Each row is a point on a tangle of strands that fork and nearly touch. The rows are in no order.
In the rows, 100 means zero.
Two points are linked if the straight distance between their rows is under 89.6. Some points are linked to none.
Batuf: [129  56 106 136  96 128 143  81  74  94 121 100  87 102 120  85 108  92
  87 122  40  68 117]
dem: [103 119  80 126  69 140  75  66  55 124 109  89  86 134  96 123 113 119
 103 122  82  93 117]
todeg: [ 95 145 107 102  75  97  52  56 124 124  96 104 111  99  97 102  53 106
 117  91  88 115  93]
getas: [ 59 118 108 111 100  89 104  52 138 131  85 120  97 130  88  71  61  90
 108 127  90 102  78]
Lir: [ 96  82  97  81 115 103 125 168 116 103  96 120 120  99 110 133  80  79
 113 107 103 119  52]
Bos: [116 127 122 107 120  98  97 121 100 100 110 123 126 115  66 124  85 110
 160 107  88  79  97]
bim: [118  74 124 102 109 109 133 105 106  86 146  81 108  84  96  85 101 112
 110  78 105  56 111]
Fivap: [105 121  77  54 140  84  72 111 142 111  95 103  95  85 121 133  93  59
 122 103 108 140  95]
Vemet: [ 98 106 114 112 118  53 130  87 115  89  81 151 108  85  69  81  91  88
 131 103  80 129  93]
mun: [ 82  72  74  99  88  82  92  55 124  96 107  89 104  73 125  71  99 125
  94  90 157 137 100]
panof: [ 65 101 125 130 148  96 109 125 113 100  87  96  90 119  78  76 115 102
  67 122  64  56  93]
keref: [ 89 114  82 110  93 131 137  81  97 130  91  68  68 126  88 101 134  90
  73 102 109 105 105]
simur: [116 112 119  97 129  50  86  81 119  95  76 150  99  98  81  77 104  91
 117 105  62 107 115]
nimim: [120 101 134  92 114  85 132  61 136  93 116 107 109  83  90  75  69  70
 121  96  86 100 114]
bipud: [ 83  86  72  41  98 106 114  77  87  98 130  83  69 103 113 102 119  74
 126 102 136 102 115]
kase: [ 90 100 105 131  93 124  82 140 100 108 111 103  95 116  96 106 133 139
  80  75  77  72  88]
samak: [ 71  97 105 123  83 114 112 102  71  83  79  85  59 107  82  85 158 128
  71  94 107  84 126]
foze: [137 112  91  90  92  96  70  73 140 139 101  82 129 121 127  98  66 113
  84  96 151 112 107]
mapu: [ 95  64  72  71 112  82  74 126  75  65 103  87 123  55 141 118  89  85
  84 121 130 120  91]
vab: [ 62  70  71  56  95  85 101 136  65  70  92 104 114  93 126 103  86  70
  70 133 125 105  72]
Lon: [ 53 105  79  95 101 111  41 106 120 107 121  68  86  87 120  99 118 123
  82  79 125 104  83]
Pugor: [120 110 102 133 145  83  81  68  83 102  94 105 123  98  98  88  90  84
  91 155  50  88 120]
Mada: [122  73  91  66 106  76 101  77 159 137  77 131  97 116 134  71  86  97
 105  98 125 131  84]
bedi: [129  23  88 103  62 112 103 117  93  98 101 123 113 101 135  92 120 156
  88  91 149 127  94]
tup: [ 92 145 117 116 125  80 125  78 121  98  84  67 110 107  70  90  89  90
  72 109 139  88 119]
pamal: [138 147  80 111 139  90  62 119 101 125  81 117 121 120  82 137 128 122
 114 102 100 112 111]
Sunag: [ 88  83 114  68  95  85  57 121 130  94 108 105  98  79 130  76  81 104
  72  65  67  81  77]
gapas: [ 54  70  73  89  66 110  73  93  73  93 110  96 101  73 127  91  80  90
  77 106  90 126  65]
dida: [ 86 119  87  70  95 120 102 136 121 128  98 105  61 109  92 124 135  90
 110  61  89 124  75]
tufut: [141 117 101 151 119  82 122 101  89  93  80 114 106  87  80 102 143 105
  83  94  76 117 125]
ropit: [ 72 152 122 112 119  91 108 114  86  88  69 104 115 112  61 120  67  67
 116 135  86  87  88]
Vupup: [ 89 100  81  88 116  87 124 132  82  84  80 100 139 108 110 115  72  63
  73 148 126  99  77]
navu: [104 151  98  64  93  93  68  91  64  82 101  86 104  96  78 139  80  78
 139 103 115 104 120]
lasun: [ 97  85 119 113  80 112 126  32  98 109  91 102  41 108 104  75  88  93
 106 104  52  91 135]
lizis: [ 91 137  77  90  84  96  84  86  80 112  60 114  80 101  82 115 115  84
 101  95  83 141  96]
koma: [164 106 100  89 115 101 109 124 104 103 110  88 111 100 100 109 133 107
  87  73 124  90 134]
mil: [174  97  92 104 100  95  95  76 131 132  99 125 104  99 118  91 121 106
  89  70  79 126 126]
zem: [115  78  84  80 149  72 125  78 119  96 125 102 115  98 113 105  91  89
 136 135 149 105 117]
muzi: [125  40  76 100  97 109 129  75 103 104 128 102 115  92 137  77 103 111
  98 107 115 107  98]
midid: [ 51 136  84 100  97  95  67  57  74  99  64  77  64  92  85 102 105  87
  82 120  85 120 106]
refo: [ 78  56  89 126 109 105  81 133 130 107  86 108 118  96 126 105 103 151
  88 115 148 132  52]
vif: [ 99  91  93 141 117 102 124 105 135 114 109  69 124 105 103  79 120 126
  46 101 151  98  98]
kovas: [114  99  90  96 140 102 112  99  94 102  84 104  59  79  99 101 148  62
  95 102  28 110 116]
Zivul: [150  96 130 131  84 104 110 125  63  70 120 106  89  73  95 116 121 114
 123  62  51  80 128]
pimur: [ 62  89 102 112 128  46 113  92 126  79  84 133 115  79  86  70  89 105
 101 110 111 126  77]
zul: [109 138 107 106  82 125 127  96 111 105 116  63 123  74  86 140  60  62
 100  85 123 139  87]
Rig: [ 92  92  78  72 109  99 141  78 117 101 119 110  76  73 100 118 109  73
 154  85 102 147  91]
Duz: [ 95 116  99  77 117  77  88 108 171 120  85 100  94  77 118 126  78  89
 120  79 143 159  73]
vidu: [101  74 115 111  86 112 146 113  82  85 122  95 120 117  93  85  93 118
  98 103 118  56  95]
zusig: [ 77 105 105  99 134  71 150 105  89  76  62 108  65  90  66  86 147  82
 105 104  96 105 113]
kupo: [ 45 111 104 114 136  83  67 132 101  80  91 100 101  97  88  85 112 116
  80 113  88  64  80]
panok: [ 56 122  87  90 124 101  96 110 148 134  95 107  68 125  88 103 120 106
 117  89 111 109  71]
Nesif: [134 116  87 137  83 119 107 106  35  90 100 103 101  79  88 141 124  93
 125 100  61 125 115]
mel: [118  94 107  79 129  98 129  80 135 122 117 110  97 139  95  81 107  99
 131 107 118  68 120]
fulur: [ 44  85  87 131 106  83 117 107 102  71  84 114  97  64  84  77 126 118
  87  99 101 123  76]
nakez: [ 78  90  82 145  86 104  65  77  78  86  76 127  76  97 106  78 156 142
  70 116  61  96 120]
dun: [ 96  88  80 116 144 110  51 119 132 133 120  80 121 124 128 111 102 137
  99 123 140  88  80]
Gesa: [105  61  48 101 111 108  74  68  91 116 109  97 118 104 141 110 100 118
 115 149 142 135  94]
Serav: [ 89  80  79  83 126  56  92 104  95  44 100  86 121  51 116 108 106 105
 104 109 165 125 114]
lirap: [ 92  82 125 159  80  85  90  49  94  77 105 130 104  95  99  61  84 150
 100 111  64  75 111]
bok: [ 56 115 111  64  68 111  88  99 120 111 110 110  73 106  90 108  77  95
 141  70  93 103  69]
ralab: [125 117 113 102 134  90 107 117 127 112 108 115 148 122  86 123  56  90
 132 133 123  96  91]
Ripa: [111 102 134 139 112 108 118 115  91 103  95 131 107 124  86  96  82  95
 114 127  31  57  96]
teruz: [ 84  87  63  62 111 100  42  94 118 116 112  79  83  93 147 102 109 101
  92  98 129 113  93]
rotad: [ 92 109 102 153  72 144  81 123  83 114 129  77 106 103  98 123 103 133
  77  83  72  90  74]
telek: [147 120 124 123  65 101 107 123  84  85 113 108  95  77  78 127 119 125
 129  36  89 105 117]
fiza: [ 79 122  89 120 149  81  94  77 131 101 133  75 108  82  90 114  99 111
 130 109 138 108 106]
kotof: [ 72  89  67  94 101  86  85  57 100 104  82  99 110 109 120  65 102 103
  66 138 122 105  98]
nore: [ 90 109  74 120 156  90  92 141 115  99  93  85 114  84 103 112 144 103
  60 106 117 113  92]
Bis: [ 69 107  72  94 131  98 123  95 137 117 116  71 111 103 119 131  77  74
 108 129 153 126  74]
muruk: [108 122 134 103 162  86  93 125 122  88 103  81 104  82  87  96  98  60
  83 106  67  69 113]
dof: [ 96 100  84  87  72 105 140  99  86 104 102 104 127 109  93 134  57  93
 130 116 157 136  73]
bafen: [131 101 102 132  93 107 117  62  77  97 104 105  85 120  83  95 136 134
 115 103  95  78 148]
pem: [162  79 113 117  62 119 150  87  68  89 120  86 126  91 106  99  88  86
  83  90  97  95 120]
tesol: [ 84  90 134 155 103  91 105 119  74  70  95 117 112  99  84  82  87 123
 101 119  51  54  86]
dob: [112  88  90  77 135  71 111  52 111  92 120 103  94  79 105  84  97  74
 132 111 102 103 125]
pifo: [100  96  94 129 111  84  86 108 111 107 104 156 100 102  89 101 115 139
 138  87  61 110  82]
kigo: [ 61  63  93  69 137  61 103 104 130  69 118 102  88  71 119  65 117 109
 107  91 128  90  98]
baza: [101  90  78  30  85 118 118  90  74 105 111 109  65 106 107 112 114  47
 131 104  92 113 107]
todu: [119 129 113  48 104  87  75 118 123  93 115  88 111 119  99 123  73 103
 132  89 155  76 118]
Tevok: [ 78 114 142 100 133  98 116 109 128  99 107  82  98 111  83  82  79  83
  93 110  81  47  99]
vegos: [ 81  96  89 146  77 124  91 126  80  96  81 111  92 124  92  88 158 145
  58 106  86  80 102]
lome: [164  86  86 128  83 104 121 100 109 118  93 142 115  95 108 111 118 118
 104  77  72 139 100]
dabuf: [ 78 120 104 116  79 134  85  73  80 129  81  97  56 147  90 106 102 108
 102 120  55  75 106]
pog: [ 95 125 114 106 126  92 125  80 161 129 109  74 119 120  96  82  77  83
  76 107 136  91  97]
sevi: [100  80 114  97 108 107 117 120  98 103 106 154  99 122  93  92  96  92
 138 113  36  70  79]
Zenun: [ 86  84  84 164 123  90  84  68 102  86  94 115 109  77  94  67 146 135
  75 126  84 113 117]
sepil: [104 102  74 161 151  97  87  71  96 109 107  97 134  98  96  91 122 111
  77 157  89 108 110]
bamu: [112  79  51  73 111 104  61  74  92 114 118  96  92  81 140 109 122 101
 118 105 110 130 105]
nat: [ 76 115 131 119 105 120 105 132  59  91  66  73  58 128  74 108 103  91
  92 118  66  52 121]
Keke: [113 102 111 130 104 128 130 101 140 132 126  65 127 120 103  94  87 116
  67  87 126  82  87]
mono: [108 128 106  40  76 100  63  79  98 110  95 111  63 113  97 105  99  77
 132  82  74  96 122]
faf: [ 62  95  73 112 122  84  64 103  98  89  95 138  90  90  86 105 138 136
 142 104  85 119  88]
mirar: [122  82 118  57  56  93  76  98  96 101 114 109 113 118 120  79  65 112
 105  76 123  78 106]
padi: [110  99  86  59 124 106 116  97  97 103  94 120  77  89 103 109 118  45
 133 107  46 117 103]
mamer: [105 132 103  89 103 103  65  87  52  76 109  68  79  64  83 134 100  79
 127  94  73  99 129]
Nodin: [119 112 125 125 153  99  87  93 130 108 129  79  99  71  97  97  98  84
  98  94  48  84 114]
pota: [ 93  81  79  65  79 105 102 137  29  75  95  95  83  89 103 108 148  73
  83  97 119 112 118]
Tar: [ 78  96  94 100  64  97 118  86  67  79  96 101  81 105  75  90 129 121
 114  86 130 102 113]
favon: [107  70  90 115  62  92  99  93 104  99  89 127 120 110 106  73 105 157
  88  86 137 115  97]
Pomu: [150  95 128  95  87  95  98 140  53  70 104 103 108  95 100  98 115  93
  96  81  69  54 130]
Vule: [ 67 119 120  97 120  97 114 129 111  85  96  89  65  73  76 110 113  87
 113  72  71  95  85]
Vimu: [ 80  93  85 115  94 122 138  66 107 117 114 102  60  81  92 108 117  93
 129  85  64 134  83]
topan: [ 93  98 106  65  90  98  65  95  87  84 135  81 103  61 114 110  63  81
 120  84  92  99  92]
meli: [ 96  58 103  71 115  81 127 124 125  83 122 106  93  82 110  96 109 114
 127  72 143 105  89]
kod: [142 131 138 114 126 101 112 128  95  87  69  82  92  89  81 106 109  62
  81  93  60  81 137]
rorum: [105 110 128 162  75  70 109  65  94  84  78 132 124 104  78  70  83 145
  83 103  91  94 107]
leru: [128 122  81 123  70 132 108  65  64 125 102 104  72 137  82 127 139 125
 126  98  93 104 133]
mive: [126 108 100 135 113  86 107 121  99  82 108 110 112  67  82 114 130 126
 114  64 101 120 105]
dega: [ 98  89  78 117 145  80 110 126 130  87  91  85 120  88 104 101 147 123
  65 109 172 112 112]
kula: [ 62  98 133 114  83  88 144 128  89  68  78  98  66  83  65  83 118 105
  92  61  89  88  86]
Lum: [ 82  60 101  62  91  95  93 149 109  93 101 129  84  91 121  87 104 102
  95  70  70  98  63]
zot: [126  68 127  51  80  69  74 133 109  81  92 115 131 100 127  88  55 117
  96  79 140  86  91]
Nud: [160 135 122 106  94 122 135  87 141 124  93  98 128  97  93 106  83  60
  92  88  80 136 116]
Nalu: [ 86 110 120 129 145  72 135  85  89  82  53  96  50  77  66  88 121  71
 101 113  62 116 133]
muba: [ 84 115 117  83 101  63  69  76 116  99  74 147  95 122  85  68  80 107
 117 104  66  77  99]
vik: [124 111 144  84  85 146 121 107 127 111 115  83  73 105  95 106  92  72
 115  67  51  84 116]
puv: [137 114  91  46  74 107  65 132  73 107  86 110 118  99 120 127  79  55
  85 100  90 123  98]
kuz: [134 101  84  88 102  78  93 131  83  90  70 114 133  97 107 121  95 103
  93 106 134 131  98]
med: [115 126 110  72  77 114  78 144  53  92  88  95 101 100  93 127  97  63
  91  93  78  92 102]
sas: [110  71 102 103  89 116  61 146  92 103 123  87 130  97 129 103  85 122
  67  88  99  77  76]
rol: [135 133  96  81  71 106  98  92 113 133  80  86 123 134  99 103  82  92
  63  95 144 107 110]
Zar: [ 83 132 131  76  83 110  96 122 127 110  94 128  73 132  67 106 100 109
 147  67  76  83  91]
rosev: [ 78  64  78 108  88  87 135 112  99  76  86 108 106  67 105  82 115 108
  75  91 131 138  76]
dig: [ 70 140  81  68  98  69  60  77 124 112  74  80  92 117  99  94 101 101
  84  96 157 108 108]
relu: [ 97 132  97  81  81  76  80  88  62  76  82 109 105 102  72 112 102 113
 129  93 133 102 120]
fana: [136 118 122  85 114 136 108  91 126 112 136  82  92  88  94 124  99  70
 145  79  69  96 119]
dubis: [ 46  77  87  92  68 126  89 133  94 115 122  83 102 108 114 112  83 119
  83  92 145 110  53]
dele: [113 107 105 137  80 113 123  57 115 126  95 100 105 108 100  89  79  95
  72 105  68 108  95]
Sorez: [129 126  98  94 135  73  83  82 102 105  79 128 129 106  88  99  84  70
 109 135  73 106 116]
peziz: [132 115 100 157 101 113 144  93  73  98  90 104  89  89  74 123 125  94
 115  97  60 123 117]
Mis: [102  50  90  76 108  88  94 161  98  93  77 135 103  94 123 110 106 113
 102  97 108 124  57]
Timo: [ 93  94  87  58 118 103  75 126 116 111 113  69  97 106 134  94 106  81
  58 104 116  77  93]
favu: [105  71  99  83 103  95 134  87 150 130  94 143 106 117 108  79  78  87
 120 105  93 123  75]
los: [ 59 111 102  77  96  94  99  97 117 115  84 114 108 128 101  87  57  76
  96 128  95  85  69]
Vaka: [128  81 103 125 116  82 121  84  95  90 106 135 117 119  87  73 131 139
 119 108 107  77 131]
Raba: [ 99  98 118  71 105 125 136 145  99 100 102 126 107 123  91 107  81  61
 127 120  62  72  76]
Lafe: [ 69  67  75  78  74  91 107  96 110  93 100  84  92  74 124  94  99 107
  81  82 170 147  82]
gufa: [ 75  87  86 101 145 101  66  90 130 117 138  84 114 100 127  91  85 105
 111 127 104  74  82]
feno: [138  75  80 112  92 100  84 122  91 109  93 146 113 108 108 118 120 144
 124  89  94 124  90]
godeb: [ 92  77  77  92 102  80  62  99  78  83  77 124 133 112 119  78 102 126
  83 135 117  93  98]
Kimop: [ 93  39  61  99 108 112 116  72  93 102 141  98 115  86 134 104  90 111
 139 132 126 124  80]
zevug: [ 93 104 115  85  70  99  95  47  93 100  98 113  58 108  93  85  90 103
 135  87  68  93 120]
dinu: [ 59 105  79 150 128 109  90  73 120 109 134  82 108  92  89  99 113 142
 125 109 129 106  89]
Besu: [105  65  93  67 107  77  87 120  98  85  94 105 110 106 127 132  82 124
 130 126 174 113  86]
ribav: [ 93 101 102 108  67 102 123  74  87 100 104 110 132 116  90  99  52 103
 119 118 121 105  83]
Fusib: [ 84  96  87 159  88 134  99  95 104 119 138  81 124  98  97 115  91 143
  98 100 105 103  70]
peb: [ 89 119 126 109  61  92 135 123  92  89  63 120  89 103  69  92  93  96
  93  70  88 105  81]
Gugas: [122 100  95 137  86  97 126  67 138 124 100  92 115  76 103  92  90 107
  74  74 109 145  86]
zepoz: [ 84 113 123 144  76 140 109 110  76 115  82  85  74 151  86 103  92 117
  72 117  67  53 103]
Mamo: [103 129  80  70  69 129  93 114  89 133  83 102  68 110  95 128 124  70
  89  76  78 137  93]
noku: [ 85  74 108 100  82 124 102 175  90  99 119  89 123 101 108 124  80 123
  86  87 135  98  55]
Mesem: [ 74  81  89 139  90 130 153  60  83 109 104 102  59 118  81  99 126 110
 127 115  75 103 105]
Bebek: [152  64  66 100  80  98  59  91  76  93  96 115 119  92 133  87 139 140
  80 102 121 116 136]
gisaf: [ 57  98  68  87 110  88  79 112  85  59 120  71 102  61 104 123 117 110
 111 104 169 120 106]
sig: [103 122 127  65 105 132 135 143  86  93  86 102  75 123  78 114 107  48
 119 106  65  70 110]
Piret: [ 80 133  92  95 109  92 115 117  68  96  51 104 113 126  79 105  90  57
  72 148  94  91  87]
vozun: [ 83 116 114 151  94 103  95  79  61  74  72  78  67  92  75 101 114 123
  97 104  76  91 131]
sosu: [142 129 115 110 109 110 101  42 109 132 105  95 102 131  89  97  87  91
 118 123  85  79 144]
tid: [ 90 112 113  87 110 102  76 107 112  90 121  88  82  49 100 110  97  87
 115  59  60 112  87]
favem: [ 73  98 118 131  29 112 107  77  70  88 106  85 103  82  93  89  64 114
  72  78  98 114  80]
nuvu: [114 144 132 128 131  97 129 135 102  96  68 106 111 115  60 113  98  66
 103 120  70  91 105]
Buz: [ 83  88  83  82 153  81 138 116 133 101 110 113 106 103 103 132  86  76
 149 136 136 126  82]
bor: [100 136 116 110 101 100 104 105 109 109 103 124  97 135  55 119 110 134
 159  82 109  83 103]
kefum: [139 102  81 108  92  83  67  60  89  95  94 118 100  83 111  90 134 121
  94  85  82 120 135]
dapov: [ 68  76 124 128  79  88 102  58 111  80 122 105  85  78 100  67  82 135
 110  76  78  81  93]
rebat: [ 92  85 107  84 113  88  79 113  83  69  91 102  66  91 103  74 147 106
  81  82  67  63 122]
furi: [ 97 101 138  96 116  91 130  77 109  88 110 113 113 107  82  79  58  86
 134 122  84  64 105]
Kamug: [133  67 122 128  94 112 124  51  80  95 103 112  55 113 114  81  97 103
 104 120  31  64 147]
Pak: [117  93  69  73  71 130  68  92 111 150 115 100 101 121 133 126  81  97
 112  94 113 135  79]
tanir: [150 100 129 124  41 131 151  80  57  92 110  76  85  95  91 113  91  85
 101  79  85 102 138]
digen: [144  85  80 103  83 112  80 107  62  99  94 113 101 124 119  86 159 124
  60 104  92  79 141]
somiv: [105  72 107  72  71 101 131 133  66  85 105 103 116 123 101  90 104 100
  82 101 142  74 101]
duki: [107 129 108 103 158  85 110  98 149 125 110  93 132 124  91 102  72  73
  99 141 126  89 106]
fabo: [142 122 101  76  99 118 125 126 146 127  77 113 127 110 107 120  83  59
  91  95 106 145  91]
Namef: [165  68  91  95  78 113 129  73 111 119 122  89 133  90 133  94  78  85
  81  94 109 121 106]
nozu: [ 55 146 122 110 112  88 107  66 135 109  92 104  84  99  64 103  66  90
 145 106  89 114  84]
muf: [ 90 125 113  78 116 122 116 108  83 107  81  75  61 134  77 109 111  67
 101 120  83  60 123]
laten: [ 88 101  68 123  86 118 109  68  88 126  85  97 122 130 110  89  88  94
  59 142  97 110  82]
duv: [108 132 123 145 136  74 113  97  97  81  80  73 133  89  69  85  91  88
  55 123 115  82 123]
kuzut: [132  68  75 119 114 107 100 101  83 104 101 135 107 129 117  81 156 130
  86 127  77  76 124]
teg: [107  84  97  82  89 106 164  96 115 106 100 127 100 102  94  99  89  73
 129  96  94 122  82]
Tovit: [ 44  91 121 126  63 110 100  75  90  73 117  63  86  66  95  76  78 118
  78  78 101  93  89]
Daler: [126  61 111  69  96  71  80 147  70  56 107 110 134  84 117  97  80 118
 108  97 139  79 102]
dilez: [ 98 117  81 103 104 124 114  86 127 128 130  65 118  91 110 130  63  75
 115 107 122 133  80]
vilag: [127 136 117  90  81 132 113  89 105 105 121  89 106  74  87 137  79  64
 140  79  75 138 109]
Gusa: [ 82  78 109 136 101 143 125  98  74 103 110  68  73  93 108 104  92  78
  74 120  37  76  90]
Tuke: [ 49  88  67  98 123  96  60 127 114  93 108 102  86  74 110 113 133 135
 120  91 120 125  76]
nusup: [116  82  96  88 104 124  80  79 138 136 137 104  89  97 138  89  98  94
 108  88  51  92  88]
dofib: [ 89  98 124 116  79 108 134 103 106  97 127  90 140 111  84 102  46 116
 120  97 130  72  74]
zin: [ 89  93 118 121  94  95 111  97  56  47 123  63 121  62  87  91  89 108
  89 103 123  70 118]
vapi: [ 43 123  95  90  91  93  87  73 120 110 101 103  69 108  80  95 100 117
 140  81 113 110  83]
notuz: [104  55  99  57  87  91 122 124  96  95  94 127 111 140 116  95  88 115
 116 115 156  84  90]
fiti: [106 100 103 127  35 144 121  99  33 102 120  76  86  95  87 127 108  90
  89  88 100 116 110]
duveb: [ 70  98  85  58 104  94  93 110  75  71 136  69  85  91  99 118 116 102
 126  98 160  82 121]
rok: [ 71  57  91  75 120  81  80 120  98  66 105 109  91  81 121  63 133 117
  82  96 104  67 102]
Fefi: [ 96  90 100  90 104 123  77  67 115 122 144  79 107 107 130  89  67  92
 111 111  76  67  89]
kifub: [ 96  90 132 115 117 114  83  88 132 111 128  87  67  82 116  82 101 102
  90  77  35  67 100]
lop: [ 65 135 105  59  68  76  81 103 116  98  73  95  84 107  85  93  87  98
  79  67 150 108  91]
Kago: [104  99 102  79  87 121 105 148  26  83 102  82  78  91  95 124 131  58
  94 101  70  86 112]
Gedo: [125 126  85  52 108 105  74 114 100 105  97  88 105  73 119 133  90  36
  95  99  83 134 104]
mav: [119 138  76 121 131 107  89 138  92 121  77  93 117 113  87 135 138  98
  70 112  95 111 100]
radud: [139  77 115  84 108  89 101 149  60  63 117 111 135  83 108 103  86  85
 118 100  81  58 104]
gerul: [105 102 120  82  83  70  82  85 119 105  90 135 122 133  95  69  68 129
 113  94 112  74 100]
Las: [ 90  84 120 144  56 139 130 104  41  90  93  66  58 100  94 108  97  91
  74 100  64  92 118]
tovig: [ 80  61  89 105  26 121  95 100  48  91 125  98 117  76 121  96  73  99
  70  92 111 128  83]
komok: [ 96 134 109 108  86 102 106 122  87 114  48 112 114 149  79  95  95  91
  58 123  93  79  86]
riz: [ 55 137  85  65 111  86  65  63 103 105  82  71  67 107 101  92  99  74
  87 113 112  92 105]
pud: [ 92 110 112  77 101 119  90 103 102 102 115  39  72  83 112  97 105  71
  55  82  94  75 109]
lan: [ 46 114 109  85  93  93  49 117  79  78  93  86  98  96  99  86  81 105
  74 102  92  69  79]
tonit: [114  66  86  88 114  65  96  55 148 113  97 101 112 103 140  57  88 111
  87 106 154 115 107]
rubaz: [122  84  75 108 118 117  44 132 104 125 110  98 122 116 132 112 118 130
  80 109  94  92  90]
kuv: [115  83 103  54  95  93  71 116 112 101 122  79 104 113 130 130  82 122
 131  90 189  92 109]
soge: [ 90 123 117  87 125  83  99  90 132  89 136  70 117  90  92 106  71 103
 124  91 148  77 109]
taf: [132 100 104  66 104 104 100 123 106  92 114  63  86  72 113 102 129  71
  62  56 104  97 122]
lovu: [ 94  99  88 106 145 106  96  93  99 115  85  88  73 104 108  91 131  64
  65 132  41  86 107]
Res: [153  77  88  98 101  89  70  80 142 129 107 109  99 101 136  87 123 141
  94  63 119 120 118]
boz: [124 143  95  97 102  80  51  52 125 123  95  91 126 106 103  99  70 103
 105  99 122 108 120]
sodi: [ 90  51  76  88  79  92  64 138  72  85  74 134 115  92 126  96 111 129
  86 114 115 123  77]
Fem: [109 143 127  94  74 131  90 123  89 115  93  81 104 122  81 123  77  80
  92  92  83  81  99]
fal: [144  80  97  72 112  97 129 131 126 109 100 100 101 109 108 112 121 108
 111  76 150 115 108]
gutid: [ 62 103 108  50  83 101  83 114  78  94 100  93  98 123 108  92  64  72
  85 118 103  60  84]
mam: [104  92 130  86  69  78  57 116  97  80  92 117 103  96 113  65  89 120
  59  65  67  61  99]
gam: [ 93  98  88  89 139  77 111 125  77  71  76 116  75 103  79  88 167 104
 103 103  94  80 125]
ruki: [128 117  97 100  74 116 141 112 104 125  69 109 123 133  89 103  90  70
  65 105 102 113  88]
nipo: [103 102 106  67 111  95  85  96  61  64 121  91  99  59 104 114  78  58
 136 107  65  89 110]
Fekad: [106 104 143 115  51  88 109 104  93  82  70 117  92 101  93  71  81 107
  67  72  65  79  99]
vuv: [ 88 117  98  81  78  68  56 131  89  89  50 126 105 120  93  82 112 120
  58  88 109  94  96]
Ranev: [ 47 113  99 127  85 110 118  60 114 102 115  51  92  88  88  86  88 111
  81  93 142 105  86]
nivo: [ 83  93 115 156 106  94 125  78  74  73  48  80  33  83  80  86 120 112
  87 103  62 106 155]
Vor: [119 113  98 117 106  84  99  92 161 130  90 105 118  85 103 105  82 114
 100  74 130 157  81]
surus: [ 46 116  90 100  63 122 102  96  98 115 114  65  92 101  93 108  77  97
  81  86 132 117  64]
reruf: [ 96  93  82 115 123 106 119 104  83  99 109 104 113  98  95 110 110  94
 115 127  90 101  92]
lagu: [120  83 107 144  91  73  80  86 105  83  98 123 154  96 102  67  84 156
  80  98 122  92 106]
Kob: [139 124 132  78  80 148 112 143 118 115 108  82 104 112  99 113  93  60
  67  71  66  87 105]
dasil: [112 131  88  92  45 120  60  71 103 137  99 104 104 111 105 120  69 103
  97  81  93 136  86]

A fork is a point with three links. Follow the links from the first point to the second and name the forks in between, in order.
faf / kase: teruz, samak, vegos
vidu / meli: vegos, samak
mav / nuvu: pog, vapi, Tevok, muruk
Zivul / vidu: simur, vegos
vik / rol: Tevok, muruk, Piret, ruki
dig / muruk: vapi, Tevok
vapi / dilez: Tevok
muba / faf: simur, vegos, samak, teruz

A fork is a point with three links, a tip a point with one. Leave the first point through the second and follow the links. Name the first fork or tip that comes.
Kob / vik: Tevok
Mesem / Vimu: simur
Sunag / mam: samak
Buz / Bis: med
muruk / Nodin: Tovit
rosev / Lafe: Mesem
zevug / lasun: teruz
dabuf / zepoz: tesol
lop / dig: vapi
muzi / Namef: mono

Follow the links from the first point to the second, and from the first to the third. Name the last point that the two ways share.
vidu / navu / kigo: samak
mam / rosev / Pomu: simur
padi / dasil / zul: Piret
Kimop / muf / nivo: teruz
noku / gutid / lovu: muruk
Mamo / zul / todeg: Tevok
favon / gapas / dob: Tovit
lirap / fana / vapi: Tevok
rebat / Lum / tufut: samak
mun / vegos / mive: simur
